A landscape with many peaks, sampled at points; each row gives a point and its height.
From any point a climber steps to the highest of the 2 points nearest to it. It stops when none of these is higher. Distance is the straight distance between rows; heights are no part of it.
z_194 height 453: [ -7 -28 -16 -21  36 -50  26  10 -31  49 -11 -32  12   2   4 -21  35  38
  -9  16  20  -2  14 -15  12 -11  36 -30 -13 -26   8  23  28 -10   0   9
  13   6 -33]
z_713 height 647: [-16 -21 -31 -38  16 -29  -3   4 -31 -16 -10 -31   1  52  24 -41 -34  17
  21 -10  23 -13  -9 -28  -7  24  -3   4  37 -27  24 -15   8 -20  35 -15
  -2 -26  33]
z_753 height 641: [  7   8   6 -11 -18  34  -1   1  19 -15 -30   5   2  19  -6  -3   3 -36
 -18 -57  45   6  25 -37  18 -13   0  -4  16   1 -32  -5 -11  38   0  -1
  18   4 -19]
z_426 height 114: [ -8 -24  24  28  14 -35   7  30  26 -29 -27 -16  38 -14 -20 -19  47 -38
   3  -8 -33  -9 -23  12   4  -4 -12 -13 -21  -8  53  29 -23  23   6  -4
  35   0  -6]
z_719 height 524: [ 23  22   3   7 -23  -5 -12   8  17 -17 -14  -7 -37   4   7  24 -49   5
 -25 -18   0  -5  -8 -11 -30  19 -14   8  -7  10  26 -25  -8   1 -13 -10
  18 -18  -9]
z_645 height 347: [ 12  37  28  17 -20 -10 -34   8  17  16  -6  14  -6   3  15 -22  -5  -4
 -13 -40  -5  -9 -15  -6   7  -7 -29 -10  10  37 -16  11 -36  24   5  -1
 -20 -43  18]
z_154 height 145: [ -8  42  13  -2 -10 -28   0   0 -21 -22 -26  -1  22  17  -2  -5 -11   7
   1 -45  -4   8  41 -49   1 -29   2 -28  24 -30  -2  26  16   2 -29   8
  51   6  -1]
z_79 height 710: [  7 -51  -3 -22  33   3  71 -30 -29  -6 -40 -36  -9 -13 -44 -33   0 -15
  -1  25  46 -18  25  31  -6  39 -19  14 -19 -24  25   3  31   8  -6  23
 -20  25  39]
z_10 height 657: [-21 -23 -21 -56  -7   8  -4  -5 -23 -69  -8  -6 -13   7  -5 -48 -26 -49
  23   7  22   4 -19   9  11  27  -3  30   9 -27  44 -15  13 -18   4  -1
 -16  10  27]
z_452 height 707: [  0  -4 -14 -35  41 -33  37   4 -19 -11 -37 -30  -1  40 -13 -15   2   7
  23   2  19 -25  27  -6 -27  37   6   8  36 -23  16  15  -4   8  20 -14
  13 -11  11]
z_204 height 612: [ 11   0  23  17   9   0 -21 -31  20  29   9 -26   2 -23  10  26  -7   5
 -19 -37  15  -3  11 -15 -25  31 -11  -4  45  -7  13 -21 -14  17 -38  -8
 -24  16 -29]
z_278 height 614: [  1   2   1 -16  37 -32  19 -49 -15 -20   7 -22 -34  22   3 -19 -40 -10
 -31   8  13  -6   1 -44 -26  48  16   3  23  17  -4   0 -30  25   7 -45
 -19 -25  -5]
z_291 height 558: [-28   8 -16  14  18  22   1   6 -12 -34 -17  -8  -6  27 -24 -32 -31  -9
   8 -15  40  42  19 -17  27   5  43  14  11  19 -47 -20   1  22 -10  -7
  24  39  12]
z_202 height 124: [  0   0  23  13  11 -56   2  -3  13 -39 -34 -24  11  10 -26  12  24 -16
 -19 -30  -4  14   0 -13  12   4  -5 -17   1 -29  23  23 -31  18  11  15
  24 -17  -8]
z_747 height 566: [ 21  14 -33   0 -13  15 -32 -17  17  34 -47   1 -50  -3  53   3 -26  13
  46  16  11   8 -17  25  13  -7 -26  18  -8 -22  -3 -32 -21 -15  -2  -7
   1 -36  -7]
z_23 height 697: [-36  15  34  17   0   5  33   8  29  -1 -20   1  16  13 -21   0   6  -9
 -10 -26  35  15  46 -64 -10  -5  19   0  -8  23 -11   5   9  25  -4  -6
  13   4 -28]
z_446 height 515: [-21  -3  -6  23  18  -7  18   6  15  19 -32 -12  12   5 -18 -36 -17   4
 -13  -6  56  17  11   2  36 -19  45  -7 -22   4 -36  -6  30  12 -23  -1
 -22  29   6]
z_88 height 236: [-13  50  14  12  -4   1 -28  13 -18   0  37  22  -1  -7   5  -2   7  33
  -1  -4  23  26 -20  18  16 -16  30 -19 -31   9 -53  17  22 -36  18  19
 -10  31  18]
z_9 height 234: [ 16   5  21 -26   4  -7 -18  -1   5  16  14   6  -1 -13  -5  21 -25   4
  16   9 -12 -27 -18 -28 -20  16 -12 -26   1   3   1  -6  35 -52  32  27
   4  21   6]
z_224 height 529: [ -3  16 -17  15 -17  17  45  -6   4   5   9  11 -11  12  19  -8 -30  45
 -12 -10  20  29  27 -49  15 -29 -17  -6  -7 -17 -17 -53  -5 -10  39   6
  12 -25  -4]
z_824 height 525: [ 27  20  -8  -8 -12  36  21 -37 -15  13 -13  -4 -40  19   3 -13 -37  23
  -3  24  -8  18  17 -36 -15 -15 -21  32  26  42  -4 -15 -44 -31   4 -20
 -11 -58   5]
z_115 height 417: [  3 -16   2  -4   8  -8   5   1  31 -13  -7   9 -15  18  39 -28  36  28
 -17  11  43 -40 -13  40  21 -10 -20   2 -10  17  -9  -9 -25   7  33  53
 -48   7 -20]
z_356 height 703: [ -1  22  19  44 -27 -21 -23  15   8  -1  25  -1  25  34   1 -24  -7 -22
   6 -43  -1 -14  27 -55   5   7   3  24  36 -43  29 -11  -9  26  -1  -2
  43 -30   0]
z_29 height 345: [ 49 -30   1 -24  -7  15  -6 -24  10  44  -8 -21 -12   6  42  -1   9 -16
  13  -7 -18 -34 -20   6  17  15  12   6  20  23 -15  -7 -16  25  12   2
  -6 -22 -24]
z_973 height 287: [ 14  -2 -17  34 -18   5  29   2 -24  42  16 -11  26  17   4  36  10 -33
   1 -13 -16  13 -28 -19  18 -25  23 -20 -11   8 -21  22  21  33  35 -53
  39 -13 -29]
z_502 height 325: [-15   7 -11  36   1  27  -4  -6 -12  42  -3  27  18  19 -39  34   4  -3
   6  14 -62   7   7  46   2 -14  12  11 -26   8   3   9  14  17  11 -60
  19 -36   7]
z_71 height 253: [-18  19   8  23 -16 -15 -13  25 -23 -13  -2  -3  21   4   0  16  25   8
  -6  18   5  35 -24   7  29 -19  22 -22 -30  30 -30  38  37 -45  17 -41
   0  10  -9]
z_961 height 307: [-32 -30  23  22   1 -21   6   7   6  13  27  18  48 -17 -36  -6  21 -25
   2 -18  12 -52 -22   8  19  -7 -14 -21   6   7   5  35   4  25   4  20
 -10  30  -4]
z_886 height 786: [  9 -44 -36 -39  26   3  35   3 -27  -3 -11 -23 -16  17 -34 -43  -3  10
   1  27   9 -26  20  30 -19  30  15  22  21 -22  16   1   0  10 -19   6
 -24   6  32]
z_383 height 288: [ -4 -30  -6  16  -7  19   9  10  22   2 -20   2  13   1 -29  -2   8 -28
  16 -20  15 -34 -11  -1  30   3   9   6  -4  29   3  16  18  -3   6  21
  -9  28 -25]
z_839 height 196: [-19  22  20  39 -32  -5  -4  -4 -55  34  33  33  20   7  -7  37 -30 -20
  26  21 -42  14  -9  11  16 -19 -30  -8   4 -33  16  17 -22  -2  20  -4
   1  -9  37]
z_910 height 673: [ -3 -13  16  19   9  -6 -17 -38  20  35   2  -6  20 -12  10  16   1  -7
  -2  -9 -44   2   6 -27   8 -11  10   7  43 -36   1 -12   5   9 -29   2
  31   5 -15]
z_35 height 459: [-16 -19 -31 -13   1 -17 -26  37   2  15  -2 -31  28   5  -6 -25  32 -27
  38   3  90  34 -10 -25  39   2  34  17 -51  19 -22 -25  37  10  16  24
   4   4   2]
z_489 height 373: [-29  -5   1  21  -8   3  -5 -12   5  18  33  29  14 -22  12  57  17  42
  11  18 -38  -3 -15  18 -18 -36 -23 -13 -28  23 -37 -19   2 -11  45 -20
   1  -1  -8]
z_969 height 623: [-16 -22  -4  15   4  11  -7   9  15   9   2  23   3 -14  13  27   9 -30
   7  25 -57  15 -28  -7 -19  -7  -6  15 -37   0   7 -15 -39  51  25  -5
  27   7 -13]
z_840 height 563: [ 21   2  26  16 -13  -2 -11 -15  32  24  -4  -3 -20  -5   8  39 -50  10
 -23 -45  10   5  -7  10   7  31 -18 -16  10  16 -26 -51  -9   7   0  12
   0 -10 -37]
z_468 height 648: [ -6  22   3  47 -49   9 -26  43  -7 -24  40 -15   6  32   2 -14  23 -16
 -10 -19  -3 -16  12  -6  17   5  11  16  -1 -14  13   6  15  17  -8  -9
  20   8  12]
z_290 height 487: [-20 -10 -19   8  10   4 -36  14  -1  -4  -5   8  16  21 -18 -29  29 -38
  25  27  54  56  11 -15  22  13  23  23 -27  41  -6 -17  -4 -24  -2  25
 -14   6  23]
z_663 height 565: [ 30   7 -32 -10 -23  34   1 -23   5   4 -11 -19 -49  18  37  -7 -51 -23
 -21  33  -1  12  23  14 -28  -1 -25  20  -6  10  28  11 -20 -20 -13 -28
 -29 -53  25]
z_914 height 498: [  7  -6   0   1  51 -25   7 -14 -12  19 -13 -18   1   2  32   2  42  54
  -1   5  33   9  31   8   9 -35  19 -20   6 -12  -3  19 -10 -35  10   3
   2 -22  13]
z_75 height 595: [ -9 -14  16  28  18  -9   6 -25  21 -10  40  -6   8 -16  -3  38  -4 -29
 -18 -10  24  14 -13  41   8   4  15   1  19 -28  20   1 -35  11 -34   2
 -54  -4  22]
z_912 height 51: [-13   6 -15 -13 -27  16  -5  15 -43 -15 -44 -15  -9  49   0  -9 -28  -4
  16  28 -31  26  10  -6  -2   2  18 -18 -12 -14  42   6  20 -42  20 -24
  12 -10  45]
z_394 height 368: [ 45 -22  -2 -16 -13   7 -21 -20  23   8  -1  -4  10  -1  41  -2  -4 -17
  30 -26   9 -33 -13  15  21 -13 -21   1  43 -19  11   2  11 -14  -4  -1
  -6   1  -9]
z_479 height 318: [  0 -16  23   1  24 -15  27   6   7 -13  32   0  39   0  10  35  29  50
 -17 -11 -11 -17  21  15 -56  -9   2 -19   2  35   0  19 -35  26  17 -12
  -2 -25   4]
z_812 height 682: [-34  -1 -13   8   9  20 -24   4  12  48 -16  45  -1   1  16   4  19 -15
  28   8 -39  15 -11 -21   4 -45 -14  15  -5   4 -27  -4 -29  43  38 -26
  25 -32 -13]
z_190 height 613: [ 29  -4 -25  -7 -21  36 -10   2  21  18 -16   6 -39  -9  37 -19 -44 -18
   3  21  13   9  -6  29   1 -21  -5  15 -15  23 -18 -16  -7  14  12   2
 -16  -9  27]
z_124 height 238: [-18 -24  -2 -22  50   5  11  13  14 -43 -26 -16 -17 -42 -26  -9  18 -31
  11 -15  -3  19   1  12 -44  37  -9  15  20 -49  51 -15  -5  -7 -28   1
  13   8  -3]
z_55 height 718: [ 14  -5 -16 -44 -16  -6  -6  -7  -7 -37   7  -4 -31  -1  -8 -26 -49 -29
 -10  22  21 -19  -8   0   0  35   2  10  37 -11   5  -9  -5 -12 -26  -1
 -67  -2  12]
z_873 height 421: [ 53  13  -8  -3 -15  41   7 -16  -7  16   9  33  -1 -16  13  41 -26   1
  34  15 -36   5   9  18 -17 -20 -30  -8  -8 -15   5 -10  23  -9  -2 -27
  10  -9  -4]
z_736 height 562: [ -5  10  -2   4 -24  14 -10  13   7  25  50  16 -36 -30  21 -25 -18 -13
  -9  35  17  15 -28  29   3  -2  15  25 -32  12 -19 -18 -19  35   8  26
 -40  26  33]
z_174 height 490: [ -7   1 -32  -7 -14  41  28   2  -1  24  18  20  -4  11  -7  27 -28  34
  -9 -12  15   6  14   0  -9 -11   0  22 -20  20  -8 -45  19 -15  45 -20
  -3 -30 -26]
z_943 height 327: [-31  11  27  27   0 -15 -41   7  23   2  36  13  37  -8  -9  -2   6 -20
 -20 -32  16 -20  -6   7  10 -21 -30 -25   6   8  -8 -14   8  27   4  -1
 -40  -2  31]
z_930 height 306: [  2 -24  26 -15  27  26   8  13 -24 -34  31   4  -8  -5  -3   1  10 -10
  25  15 -33  23 -10  15 -34  -1  31  -8  14   7  11  14  -4 -35 -28 -11
 -20  26  19]
z_778 height 186: [ -5  50 -18  18 -29   1  -6  -4 -38  17  47  29  -3  -5  22   2 -37  -8
  16   7 -23  -2   9  15 -14  -9 -39 -11  36 -55  24   5 -16  23  15 -30
 -11  -7  16]
z_281 height 764: [-25  35  16  48   2 -30   8  27  39  20 -18 -13  27   6   7 -24 -21 -10
 -17 -39  10   9  29 -61 -21  -3   9 -14  31  -3  23 -21  -4  51  -3   2
  31  -8  -6]
z_251 height 207: [ 12   5   7  15 -31   0  -6   1 -33  38  18  41   0  -7   1  12 -30 -10
  34  20 -20  -4 -32  50  15  -7  -7  -9 -11 -15   7   0  -4  -5  -4  39
   0  25  29]
z_830 height 395: [ 12  29   5 -28 -16  23 -47 -13   2 -19  -1  18  10 -29  -5  -5  -3   4
   9 -29  -6   2  25  17 -48 -19 -22   0  58  22  13  20  -7   4 -47 -39
 -23   5  13]
z_284 height 346: [-35  30  -3  42 -14  18  -6 -23 -39  54  19  16  13   2 -38  65  -7  48
   6  34 -36   6 -11  10  -2 -23 -18 -14 -21  39  -9  -8  -5 -13  18 -48
  -4 -21  -8]
z_294 height 295: [ 19 -28  -2 -13  23 -11  22 -13  28 -39 -24 -37 -40  -7 -18  12  36 -25
   6  12   5 -17 -15  10  26  46   7   8  -2   1  -3   5 -14  -6 -37   2
   7  -5 -33]
z_441 height 80: [ -1  -5   5  23 -22  23   1  25   3   7   4  11   3 -36  10   0  24   8
 -21  -3  -8  22  22  38 -22 -26 -16   3 -56  -9  31  -4  12  11  14  20
  15  45  20]
z_625 height 134: [-25  57  22  14  -5 -18   2  21   8 -47 -23  -1  23  25 -32   1  23  -8
 -46 -19 -10 -19  33 -16   4   1 -14 -24  -1 -25  25  25  -8  11 -15  27
  18  15  18]
z_122 height 219: [ 27   8  14   1 -30  -7 -19  -7  -7  26  -1   5  10   9   2  29 -30 -18
  12  22   8  -2 -43  22  24 -10  12 -18 -30  29   2  -5  32 -37  10  20
 -15 -10  25]
z_997 height 590: [ -2  16  -2   0  19 -10  40 -23   8   0  17 -14 -23  -6 -22  19 -29  23
 -55   4  12  -8   6  25  16  24  29  -6   9  34 -28 -12 -20 -10 -14 -16
 -55   1 -25]
z_186 height 569: [-21  11 -18 -14 -13 -20  28 -12   4 -19  -6   2  -5  58   7 -37 -29  17
  -2 -14  44   4   4 -44  42   1  -8  -1 -12 -14 -12 -43  28 -20  42  39
  14 -13  -4]
z_978 height 372: [  5  31 -19 -43 -27   8 -21  -6  -5 -41  10  27  20  -7 -22 -13  -5  23
  16 -36  11  22   9  27 -15  -4 -28 -11  60 -33  45  23  19  -2 -41  10
 -19  27  18]
z_682 height 526: [ 26  10   6  13   0  21 -72  -1  22  36 -49 -21 -27 -12  17  19   3  23
  34  -4   1  19  -4  22  33 -11 -27  16  11 -10   5 -19  15 -58 -21 -23
   3 -10  -6]
z_123 height 606: [ -8   3 -15 -27   6 -42 -17 -14   9  -5  -3 -18  -8  50  22 -43 -60   3
   4  -7  43  -6 -22 -49  28  42 -23  10   3  -2  -9 -43  -4 -11  36   3
   7 -31  33]
z_931 height 59: [ -5  35  20  -3 -18  -8   0  26   4 -17 -47 -15  -8  22  -5   4  -1  11
  11   7 -37  22   8   3  -4 -37  -5 -26 -17  14  24  28  -7  -5  14 -17
  43 -28  26]
z_933 height 486: [ 32 -19   5   2 -28  -6  17  10  37 -40 -10 -10  -1 -25  24  23 -29 -24
  10  -6 -13 -37 -11  11 -48  18 -42 -16  -9 -12  44 -11 -10  16 -18   2
  12  -1 -21]
z_511 height 561: [ -8   5  14   8   9  -8  33 -17   5   3  18  -4 -25  25   2 -24 -19  -3
 -33  -1 -31  -7  -4  -5  19   4  31   7  24   0 -22 -15 -11  30   9 -32
 -20  -8 -18]
z_531 height 540: [-15   2  21  41  -3   2  -6   6  -1  18   6  -2   6   4   1  25 -10  47
  13  -6 -30 -30 -13  -3 -16   3  -7   4  -5  58 -34 -13 -31  33  -8 -11
  32  -2 -47]
z_677 height 344: [-13 -10  19  -4  30  -4  51   1 -15  -6  29   1  18  14 -25  39  55  32
 -38   3  20 -26  29  25 -24  27  14  -7  -1   0 -10  23 -16  11 -13  35
 -13 -16 -10]
z_307 height 304: [ 13   6 -26  22 -16   9  24   1 -24  16  30 -12  19  23   0  23   5 -30
  16  48 -52  25 -33  15   9   4  30  19 -30  22  -3  26  27  10  21 -50
  26 -13 -15]
z_375 height 564: [-38  23 -10  26 -43  -6 -21  30   2   7  55   9 -23  -6  37 -21   7   8
 -20  23 -40 -12 -23 -26 -14  -1 -30  10 -22 -11  -9 -15 -21  44   6  -6
  10 -18 -22]
z_764 height 249: [ 24  23  18 -27  14 -15 -22 -18  -9  38 -24  -7  32 -20  -6  20  -5  12
  13 -15  38 -24  25 -21 -24  20  10 -60  25  12  -8   2  28 -19 -11  39
  -6  14   7]
z_828 height 605: [  0 -40 -10 -20  15   4 -32   3  21   3   0   0  41 -23 -16  49  17  24
   7 -33 -29 -14  21  12   0 -16   4   7  20 -52  -2 -17  36 -11 -28  -6
  23  19   0]
z_503 height 394: [ -4 -13 -25 -21  31 -18  45 -13 -22   9  11 -31  47 -23 -37  10  46  10
 -23  30  22  -9  -7   0  -7  32  36  -5 -53  11  13  36  62 -39  24   7
 -23  13 -28]
z_879 height 544: [ -3  12  16  28  25 -12  20 -18   2  -5  17  -7   0   1  -3  -5  15  22
 -31   0  43  29  33  21   1 -25  18   3  21 -27  15   5 -34 -20 -10  17
 -23  16  22]
z_393 height 393: [ 45   1  -9  -2 -42  27 -24 -18 -14  -1 -14  19 -19  33  28  11 -22   9
  28 -28 -16  -9  11 -13  15 -16 -19   5  26  -1 -13 -16  32 -18 -34  -2
  18   7   6]
z_429 height 294: [ -1   2   6 -32   9 -12  21   2   2 -26  11 -15  -9  -8  44   7   5  34
 -19   5 -10 -32  24   2 -65  63  17   2  14   0  -5   7 -43  50 -35  33
   2 -22 -46]
z_362 height 454: [  8  10  -4  -3  16 -17  36 -13  11   5 -18   5 -25  23  39 -33  12  51
 -43  14   6  -8 -10  -7  14  -6 -19   6  12  23 -22   7 -47  -1  12  43
   4  15 -41]
z_996 height 366: [ 26  20   6  11  -6 -18 -22   4  18  -6  27 -12   0  -3  37 -25  36 -29
 -28  -9 -13  10 -24  -2  33  10 -16  -5 -15  17  -1   3 -29  39  24  19
   6  -3  18]
z_935 height 452: [-12  12 -33 -11 -16   0 -24  17  -3  -5  18  33 -18  -1  18  14  -5  14
  -7   4 -57  -8 -11  19 -26 -19 -22   2  21   9  -3  22 -65  21 -25  -1
  -2 -39   9]
z_743 height 266: [ 38 -49  12 -35  38  14  -6  -6 -48  -8 -23  -9   0 -24 -40 -33  20 -37
  35  18 -14 -20 -15  20  15  50 -10   2  13  -9   8  16  47 -51 -35   6
 -16   5  30]
z_293 height 208: [ -7  11  16 -41   3 -29  -4  -2  29  -9 -10  14   2 -43  -6 -35  41   0
 -12   4  46 -15 -35  10  18   7 -24  -5  -4 -44   0 -10   6  -8   7  51
 -33  40  22]
z_632 height 352: [  0  19   0 -20 -14   2 -21 -18  -2 -23   5   7   1 -23 -15 -15 -11   0
   4   8  -4  13  13  22 -10 -14  -2 -18  38 -38   8   8  52 -62 -23  -1
 -23  15  18]
z_774 height 363: [ 15 -44  -5   8  17  -4  45  10  -8 -10  24 -25  18 -15  -6  21  22  -2
  -6  25 -18   8   8 -21  -9   1  29   6 -55  18  25  14  44 -35  22 -18
  24  23 -14]
z_297 height 499: [-18 -20 -35  -6 -12  22  -3  31  18 -10  18  17 -11   1 -11  -4 -27   7
  -7 -11 -14 -28   9   5 -31 -20  20  11  30 -20   5 -27  30   2  32 -19
  -4 -22 -23]
z_823 height 273: [  3 -56 -11  16   8   8  28  18  -4 -30 -28 -21 -10 -27 -21  -4  31 -48
  10   0   9  21 -23  20  32  20   7  35 -39   9   8  -9   8   5  -6  -8
  14  29 -28]
z_947 height 652: [  8 -20   3  10   5  13   0 -32  27  -6  20   9 -22  -9 -10  15 -25 -25
 -68  15  20   1  20  37  14   8  21  26  22  -5  -9 -12 -25 -21 -47   3
 -57 -17  -9]
z_883 height 479: [ -2   1   0  -1  23 -47 -22 -14  16  31 -44  -8  11 -11   9 -22  24 -20
 -30 -10  54  -4   4 -21  55  -8  25 -18  11 -33 -28  -5  17   2 -10  31
 -22  31  -7]
z_189 height 493: [-10  -1  14  12  -7  -6   1   8  22  31  -2   9  -8   5  26  -8  23  34
  -3 -19   8 -15  -4 -25  28   5   5  -3 -19  15 -47  -8 -26  16  14  33
  17  14 -48]
z_142 height 271: [  9  20  -5  13 -28   0  17   3 -18  -1  23 -43  26  28  10  38  18  21
  -5 -23  -7   5 -36 -18  20 -13  24 -14 -31  24 -57  34  43 -12  24 -52
  37 -16 -31]
z_434 height 177: [  4  72  -3  27 -46  -1 -16 -22 -24   3  -7  30 -25 -14  36 -21 -41  30
  34   8 -30  26 -19   3 -14 -19 -60 -21  43 -38  20  21 -41  28 -30 -37
  13   2   6]
z_955 height 274: [ -6 -24  16 -28  33   6  21 -18  19 -20 -18  15  -3 -41 -38  21  30 -27
 -23  -1 -24 -10 -13 -12   1  54   0  14 -17 -19 -15  -4   1  29 -28  39
   5  19 -43]
z_412 height 91: [ -3 -30  11  -2  14  10  14  14  -2   0  -8  -2  17 -12 -10 -20  79  -4
 -10   5  21  10   3  32  21 -24  -8   7 -56  10  11  35   2  12   9  42
  10  34  24]
z_572 height 594: [-20  -5  16  65 -32   3 -21  25  -6  26  27 -12  10  26 -11  27  20  37
  -8  -6   2 -25   3   3  -5  16   3  27 -26  37  -1  17   6   5  -5   2
  13  14  -6]
z_153 height 389: [ 26  -5  -3  -3  11 -19 -18  -9   7 -22 -11 -18 -19  19  46 -43  38 -39
  -6  19  51  -1 -16  21  25  15 -17   8   6  -5  19  -9 -24  27  36  35
 -22 -21   0]
z_775 height 69: [-27   3  14  22 -25 -16  -6  32  22 -26 -45   2   7  -5  -9  21  17  21
 -12 -20  -9   8   5  10 -17 -34 -32  -3 -51  25   2  20  -6   1  19   1
  42  21   5]
z_711 height 284: [  3  -2 -21 -37  -5  33   4   5 -25  -6  17  10  -9  14 -12  17  -2  15
   6  23  -5  -2   6   9 -23  -8  23  -7   1  45 -15   3   2 -23  -9   8
   4   4  31]
z_282 height 608: [ -8  -2 -14 -18  13  21   2   8  25 -49   7   4 -14  34  -1 -32  -7 -32
  16 -21  33  30  22 -50  21  -5   5  11  31  32 -21 -20 -26  40   2  -1
  -9 -17  -2]
z_145 height 545: [  8 -23 -15 -32 -11  11 -21  15  21 -23  28  10  -5 -18   9  36  -4  16
 -22 -30 -28 -14  23  44 -28 -16 -22   4  13 -29   4 -39  17  13   6   3
   0 -11  -6]
z_656 height 519: [-30 -14 -19  13  -4  13 -12  33 -13  -4 -23 -12  11  35 -31 -12  -6 -16
  18   6   2  35   9 -32  22  17  44  26 -19  24 -16 -13   5  -8   3 -18
  30 -11  18]
z_345 height 167: [  5  65  23  14 -20   4 -11 -28 -29  32  -7  32  -6   7  -7  -6 -26  30
  28   0 -38  13 -11 -39   8 -12 -29 -10  36  -4 -27  13 -22  13 -25 -10
  31 -11  -5]
z_416 height 283: [ -1 -42 -10 -29  35  36 -17  10 -42 -33  -2 -15  14 -18 -17 -26   6 -22
  58  13 -14  35 -15  32   7  13  19   9   4 -15  26   5  26 -75 -22  13
 -13  16  33]
z_831 height 330: [  7   5  14  -9  12 -13  -3 -13  -1 -22  28   6   2 -26   1   3  20  -4
  14  22 -65   2  17   9 -21  18   0  -1  45 -12  42  21  15 -51 -36 -26
 -27   9  15]
z_717 height 255: [ -2 -26 -12 -57  40  20  27  14  11 -27 -12   2 -14 -43  -4   2   0 -21
  -6  -7   4   7  11   7 -45  38   9  11  -9 -23   4  -8  -3  45   4  28
   9  17  -7]
z_547 height 194: [  6   7  -8 -48  -6 -22  11  11   5 -46 -27  27  -3 -17 -10  -8   2  -3
 -13 -23   3 -24  -6  21  11  -7  -9 -27 -13 -27 -10  10  23  -5  22  41
   7  23   7]
z_992 height 521: [-36  -5 -17  22 -32   6 -25  15   7   1  49  18 -22 -38  17  -6 -33  10
 -25  30 -24 -15   1  13 -35 -20 -28   2 -32   9  -8 -25 -22  50   5  -1
 -46  22  11]
z_815 height 103: [ -2 -40   3  17  25 -18  14  17   9 -10   4 -15  42 -26 -20  20  49 -19
   0 -14  -2  26 -24   0  -8  -6  -3  -8 -52  13  17  47 -22  49  21  14
  43  32 -10]
z_304 height 367: [ -5  -2   4  -7  24  -2  52   7 -33 -16  24  -5  16  -8 -65   3  35   4
  -7  11   2  -3   5  24 -22  38   6  -5 -26   7  12  36  17 -12   6  17
 -20   5  15]
z_562 height 666: [  4  25 -21 -29 -12 -13   7 -12 -16 -32  19  15 -24  20   9 -37 -53 -27
 -17  10  14  25   5 -35 -20  34  -3   6  30 -10  17 -13 -39  16 -11   8
 -10  -8  19]
z_654 height 265: [ 20  -4   8 -17  18   5  -9   7 -14  23  -5  -1  -2  12 -19  10  -6  17
  13  -3  32  -9  27 -17 -35  33  37  -4  11  49   6  -8 -19  -6  -5  34
  -6   0  -2]
z_207 height 489: [ -8  19 -14 -20 -16  32  10 -21 -24  -1  17  44 -23  14  -5   3 -47   4
 -21  14 -40  11  10 -19  -1 -43 -12   9  25  23  -5 -15 -51   6 -12   7
 -22 -55   8]
z_606 height 420: [-17   2 -18  11  19 -42  21  15  -7  27  14 -19  39   3 -10 -15  64  11
 -22  23  48  10  -5  -8  16  17  17   4 -39 -29  25  18  12 -31  37  25
 -15  23 -22]
z_845 height 220: [ -8  29  31  -2  16 -32 -20  18   6 -14   3   3   7  -1  -7 -24   7  29
  -7   7  69 -22 -28  22   8   8   6 -16 -16 -26 -27  16  25 -14  23  23
 -40  19   7]
z_680 height 750: [-40  -7  -6  51  13   9 -40 -20  23  51  -7  19  14 -18  -1  18   1  -8
  -4 -17 -28   7  20 -30  -2 -27 -11  -3  15   8   1  -3 -25  11  22 -21
  -2 -14 -22]
z_906 height 422: [  5  -2   6 -31  -8  18 -26  -6   7   7  -7   7   1  14  16  -1  -1  -4
  14   0 -37 -26  12  12 -34 -33  -9  16  58  33  16  23 -19   7 -18 -18
   4 -49  -9]
z_637 height 320: [ 41 -21  11 -24   9   1  15 -20   8 -10 -16 -18 -23  -6  49  -6  42   5
  -1   6 -12 -32   5   6  -8  31   8  29  10  -1  -5  -8 -34  34 -38  18
  22   5 -39]
z_486 height 43: [  8  -7  10  -3   4   3  10 -29 -30  11 -30 -11  -3  33  11  -9 -24 -13
  24  18  -2  15  18 -15  28 -31  14   4   9   5  18  24   8 -50   2 -28
   7  -3  28]
z_627 height 336: [ -7 -30  39   7  28  -7  30   9 -10 -21  31 -14  -2 -23  -5  15  34  -1
  26  19 -36 -12 -19 -42 -31  20  17  18 -38  -4 -19  16  34 -16 -18  -2
  38  36 -14]
z_18 height 407: [ -1 -32 -12  -7  21  25   5   1  18  19  29  30   1 -34 -15  34   1  11
   9   7 -24   9 -39  17  -5  -9  19   1 -32 -18 -27 -20  41  -9  25 -13
   9  28 -15]
z_904 height 445: [ -2 -25   9  -4  11  35 -20  18  27  22 -17  23 -18 -32  -9   1 -18   3
  11  32 -27  -9 -16  23  18 -29  14   5 -12  22 -28 -19  56 -43 -20 -27
 -23  34 -15]
z_456 height 451: [ 57 -18  -4  15 -13   2  20  21  12  -7  -6  -1 -18 -32   4  26 -27 -22
  32  25 -25 -27  -4  30 -17  18 -20   4 -10  10  29  -3  27 -31 -20 -30
   8   7   9]
z_585 height 485: [ 19  15   7   1   3   4 -41 -12  13  36 -26  -3  -5 -42  29  23  17   4
  21  25   2   0 -13  22  31 -50   4 -19 -23  -6 -39  -1  48 -57 -18 -18
   2   7  -1]
z_60 height 156: [  0  53  22   9 -18  17  -8  -4 -26  18 -25   0  12  22 -15 -21 -20  47
  11 -37   2   6  15 -65  25 -52  15 -28  19   6 -27  24 -13 -16 -28 -28
  26 -12  11]

For each start below, name the point where the climber stops.
z_434: z_190
z_943: z_281
z_931: z_190
z_711: z_190
z_307: z_190

Write out the way that a climber takes from each point below.
z_383: z_961 > z_943 > z_645 > z_996 > z_153 > z_115 > z_362 > z_189 > z_531 > z_572 > z_468 > z_356 > z_281
z_154: z_60 > z_345 > z_434 > z_778 > z_839 > z_251 > z_122 > z_9 > z_764 > z_654 > z_711 > z_930 > z_831 > z_632 > z_978 > z_830 > z_906 > z_935 > z_207 > z_824 > z_663 > z_190
z_912: z_931 > z_775 > z_441 > z_412 > z_815 > z_426 > z_202 > z_625 > z_154 > z_60 > z_345 > z_434 > z_778 > z_839 > z_251 > z_122 > z_9 > z_764 > z_654 > z_711 > z_930 > z_831 > z_632 > z_978 > z_830 > z_906 > z_935 > z_207 > z_824 > z_663 > z_190
